Points on a hilly landscape, in no order, each with its height.
A climber steps from a point to the highest of its 2 nearest points, and stops where none of them is higher. Distance is the straight distance between rows; heights are no part of it.
j589: [  7 -17  -7 -39  11   4 -25 -21  -6 -19  10  15  -2   1 -15  -6   2 -31
  39   2]  h=46.0
j883: [ 15  27   8  60 -59  11  21  11 -27   5  20  17 -14 -14 -24 -15  23  -5
   2 -28]  h=31.7
j875: [-11 -30 -38 -58  29  -2 -36  18   0   0 -28 -17  -8  12  36  -6   7 -20
  -9  11]  h=16.1
j693: [-24  28 -13  30 -32  41   2   9 -36 -10   5  27 -18   4  -2 -17  -8 -33
  -7 -54]  h=5.5
j981: [ 28  25  33  22 -18   0  37  -5  -5   5  18  13   9 -28  -5   8   8  36
 -12 -35]  h=28.5
j729: [  0  -1   7  44 -11   1  12   5  -8  -1  -9 -10  11 -21 -17  -4  -3   9
   3   9]  h=60.2
j611: [ 18 -13  41   9  -1 -21  -3 -17  31   2  15 -13   9  27   5  15 -28  13
  -9  11]  h=32.9
j887: [-21 -20 -28  -2  26  -5 -21  23   3   9 -31 -34  14  25  18   0  15  -9
 -13  30]  h=26.8
j744: [-28  22 -24  17 -13  48   9  -5 -26 -10  -6  21 -20 -17   5  -7   2 -34
 -14 -43]  h=2.9
j617: [-17 -28 -36  -6   4  -6 -29  25  -4   5 -29 -50  -8  17  34  -7   2  -4
 -26  27]  h=22.3
j126: [ 39  19  26  -4  14 -10  -2 -16  10  -1   3   6  23 -31 -22  -6   7  34
   7   4]  h=62.0
j464: [  9 -16  14  22  -9 -27  -2   4  11  14  16 -30  12   2   6  12 -24  24
  -9  45]  h=44.7
j916: [  3 -13   8 -37  10 -29   9   1  29  10  14 -14  -8  25  23  35   3  -7
 -11  21]  h=23.4
j528: [-16  24 -21  29   5  35   4  -2  -8  -4 -22  16  -7 -19  -2  -9  12 -15
  -8 -33]  h=4.4
j986: [-17 -38 -48 -43  27 -10 -36  23  -4  15 -22 -46 -17  15  40   0   6  -5
 -23  13]  h=19.2
j496: [-12  10  20   2  -7  -7   4  25 -13  -3   6 -28  -9   7  -3   1  -9  -8
  -4  -6]  h=10.5
j352: [ 21 -19  19  33  -1  10  11 -14  -6  -7  12  -4   1 -22 -13  12  -5  10
   9  11]  h=49.2
j734: [ -6  -9  -3  29  11  -8  -5  -3   0  -3 -17   0  19  -1  -7  -6  13  -6
  12  17]  h=44.8
j359: [-11 -10  -8 -76  43 -12 -20  -3  25   1 -23  22   9  17 -10 -16  33   3
  13  30]  h=34.1
j966: [-20 -15 -11  12 -11  15  -2 -16 -12  -9  -1  11  -9  14   4  -3  -8 -30
   6  -6]  h=43.4
j721: [ 11  14  11  -6  11  -6  20 -11   1  -5   6  16  24  -1 -14   8   8  -6
   1   2]  h=40.6
j323: [ -3  -2 -12  17   7  -8  -5  17   8  11 -15 -30   5   9   4  -1   3  -8
  -5  27]  h=34.0
j195: [ 28  33  38  35 -28 -17  17  13   9  25  22 -10  19 -24 -13   4 -19  15
 -19   9]  h=56.6
j86: [ -1 -51  -5  -9  -2 -30 -34   2   5   8  -3 -32  -7  40  24  -8  10   1
  14  28]  h=29.9
j809: [-19   3 -20 -53  44  17 -20  -6   4  -6 -20  38  14   0   0 -14  14 -13
   9   0]  h=31.8
j844: [ 24  24 -16 -21  15 -12  -7 -10  21  14 -12  13  23  -7   0   3  -6  35
  13  10]  h=48.9
j336: [  1  30  20  46 -38  -5  13  34  -6  15  24 -21   6 -18 -17  -4 -13  23
 -20   4]  h=63.4
j179: [ 26  33  39  12 -16 -19  24   8  21  16  29 -15  20 -10  -8  14 -14  35
 -34  19]  h=51.6
j36: [  6  12  -5 -42  30 -17  -4 -20  23   7 -17  11  26  17   3   4   1  20
   7   4]  h=41.8
j498: [  6  34 -13  16  -4  -2   1  10  -6  10  -8   9   0 -18   1   3 -14   6
   5 -19]  h=16.4
j207: [ 12  17  35  13 -11   2  38  -6  -9   2  20  16  14  -1 -15   5   6   3
   2 -21]  h=32.2
j290: [ 19   8   5  -8  17   1   8 -11  -3  -7  -6  12  22 -35 -21  -4  17   8
  12  11]  h=51.7
j294: [ 39  21  11 -18  19 -27 -11 -13  30  -3   4   9  22 -18  -5  -1  -3  51
   5  20]  h=54.9
j545: [-13  -1 -21 -56  47   5 -18   4  12   7 -32   5  24   0  -5  -7  22  10
  -2  18]  h=43.0
j787: [-41  -8 -27   7  -9   0 -18  25 -11   0 -12 -49 -21  12  26  -7 -13 -16
 -26  14]  h=18.5
j339: [ 26   8  42 -17  14  -4  22 -33  13 -23  21  21  11   6  -4  15 -10  20
  11 -19]  h=45.6
j7: [-10  51 -10  43 -29  -4  27  16 -15  18  -5  14  -1 -18  -2 -12  12   2
 -20 -29]  h=22.2
j463: [  4 -54   1 -47  38 -18 -29 -14  14 -10 -17 -12  -1  25  16  -3  10  16
   9  17]  h=12.9
j874: [  2 -21  13  28 -29 -21 -13   6   0  13  14 -34 -19   0   1  -2 -26  19
   1  36]  h=39.7
j452: [-26  31  -7  30 -37  21   7  12 -19  -2   7  -2 -29  -2  -5  -9 -14 -21
   3 -25]  h=8.4
j807: [-18 -11   8 -12   3 -20  -6  12   1   7  14 -13 -22  19   4  13 -20 -26
  -5   6]  h=6.4
j75: [  3 -15  10 -33  37  12 -13 -30   9 -17  -8  28   5   1  -7 -21   1  19
  25 -11]  h=19.0
j739: [ -2   3   4  -8  19  11  -5 -20   7  -6 -11  26  14  15   1 -10 -12   3
  23 -24]  h=25.6
j663: [ 14  43  -9  28  -7   4  22  18  -2  21 -14   9  15 -27  -7  -8   7  20
 -16 -23]  h=19.3
j243: [ 12 -15  -6 -29  24 -30  -5 -13  39  16   5  -5 -10  -1  14  33  -2   9
 -10  31]  h=20.9
j510: [ 10   2  30 -16  13 -30  10   4  36   7  14 -27   2  24   5  26  -9   9
 -21  25]  h=27.3
j502: [ -3 -33 -19 -24  24 -14 -30 -11   8   2  -6 -12 -11  -3  12   6   9 -24
  17  25]  h=30.7
j407: [ 15  -3   4  37 -35  10  25 -26 -13  -4  26  39 -10  -4 -16  16   6  -8
  23 -23]  h=38.4
j405: [  6 -15  -3 -22  32  -5 -13 -21  25  10  -2   5  -9 -17   3  19  -5  -6
  13  23]  h=25.0
j856: [ 16  -7  -4 -22  30 -22  -4   9  27  15 -11 -22  24  -9   1  15   9  37
 -10  50]  h=59.9
j970: [-26   7 -36 -44  20  33  -7 -12 -17 -11 -26  38  17  -1  13 -17   3 -25
  -1 -18]  h=21.3
j989: [ -8 -34  -8 -18  10  -2   4 -23 -13 -19  -6  -3  13  11  10   6   8   1
  18  17]  h=23.2
j609: [  5 -43  -3   9 -14 -26 -25   6  -8   5   6 -35 -19  22  20   0 -22   6
   0  23]  h=34.8
j676: [  8  27  -3  36 -51  13  13  -7 -21  -4  27  31 -10  -4 -17  -1   9 -12
  23 -32]  h=34.9
j508: [  1  10  16  41 -34   5  20  17 -17  -3  15 -14  -6 -22 -13  -6  -6  -2
   0  -7]  h=73.5
j965: [  3   7 -21 -43  38 -15 -13  16  27   7 -29  -9  21  -7  -1   7  17  25
  -5  39]  h=52.0
j385: [ 25   2  37  13  11 -10   4 -16  28  -8  19  13   8  14  -9   9 -20  32
  -2 -13]  h=39.2
j408: [-20 -21  -8 -28  -3 -22 -15  24  -4  17  -2 -35 -24  35  22  12 -10 -33
  -6   6]  h=3.1
j801: [ 17  -8  11   6  11 -21  12  -4  22   9   5 -15  22 -20   0  12  -6  33
 -14  43]  h=51.9
j903: [  3  33   3  46 -60  23  12  21 -34  -1  13  16 -36 -13 -14 -11  22 -23
  -8 -53]  h=29.0
j598: [  9 -37 -18 -40  19   0 -43 -28   8  -5   3   9 -17  -3   1  -7   4 -26
  31  10]  h=37.4
j45: [  3   5  19  49 -49  42  25  20 -37 -18  26  11 -37  -8 -37  -7  -2  -2
   8 -45]  h=24.2
j167: [ -3  -1  15 -15  11  29  13  -8 -11 -13  22  42  -9   7  -2   7  -5 -33
  11 -44]  h=65.0
j13: [-34   1  -7  10 -17  12   0  27 -13 -13  -1 -41 -19   9  10 -10 -23 -21
 -11  -2]  h=14.7
j964: [-23  13 -41 -17  11  21  -4   2  -3 -11 -28   7   8   1  17 -11  -5 -14
   0  -9]  h=13.5
j685: [-22 -28 -20  -1   6  23   2 -16 -19 -19 -18   7  10   5  -2  -7  21 -23
   7   9]  h=32.1
j722: [ 28 -15  18  29  -8  18  17 -30  -8 -16  26  26  -8 -15 -17  17   1   6
  21 -12]  h=42.7
j968: [-15   8 -24  10 -26 -11   3  22  -3   4  -9 -26   2  -2   5   2   4 -22
 -17  29]  h=27.8
j80: [ 15   4  31 -22  10  17  15 -33   4 -19  18  43  -1   3 -16   4  -3  -2
  11 -45]  h=53.5
j324: [-37  23  -6  26 -39   0  -4  27 -16  -2  -2 -28 -34   9  -2  -9 -17 -24
  -9   3]  h=11.3
j235: [-18  20 -37  13   2  30  -4  -9  -9  -9 -28  -9   9  -8   3 -22   6 -15
  -8  -7]  h=8.6
j785: [ 32  27  33  52 -19   2  29  18 -12  16  14  18   5 -39 -10   2  18  31
 -21 -29]  h=26.6
j487: [  3 -37  -6 -41  47 -23 -30 -16  30   3 -21   0   8  33  15   1  20  43
  -2  34]  h=9.6
j980: [ -4 -48  10 -33  17 -18   4  -7   2 -17  -3  -8  10  27  14   4   3  12
   6  11]  h=17.6
j3: [-20 -34 -13 -43  -7  20 -18 -17 -18 -17  14  17  -1  15   8  -6  -9 -37
  23  -3]  h=61.0
j299: [ 12  38  14  61 -36   3  34  25 -11  16  11   7  -8 -38  -3 -12  12  18
 -28 -31]  h=24.9
j566: [-13  -2   0   5   1  22   7  -5  -6  -8   8  15  -9  -3   3   8 -22 -32
   9 -29]  h=53.1
j303: [-15  23   6  63 -61  42  26  30 -39 -12  15  20 -54  -2 -27 -13  11 -12
  -2 -55]  h=26.5
j832: [ -5   2   2 -37  16  -6  -2 -14  16   4  -4  14  19  30   9  -3 -13  -4
  18   0]  h=33.9

Where does a climber stop that starts at each point below?
j663: j126
j903: j508
j86: j856
j744: j508
j807: j508
j235: j856
j986: j508
j243: j3
j739: j126
j463: j167
j916: j167
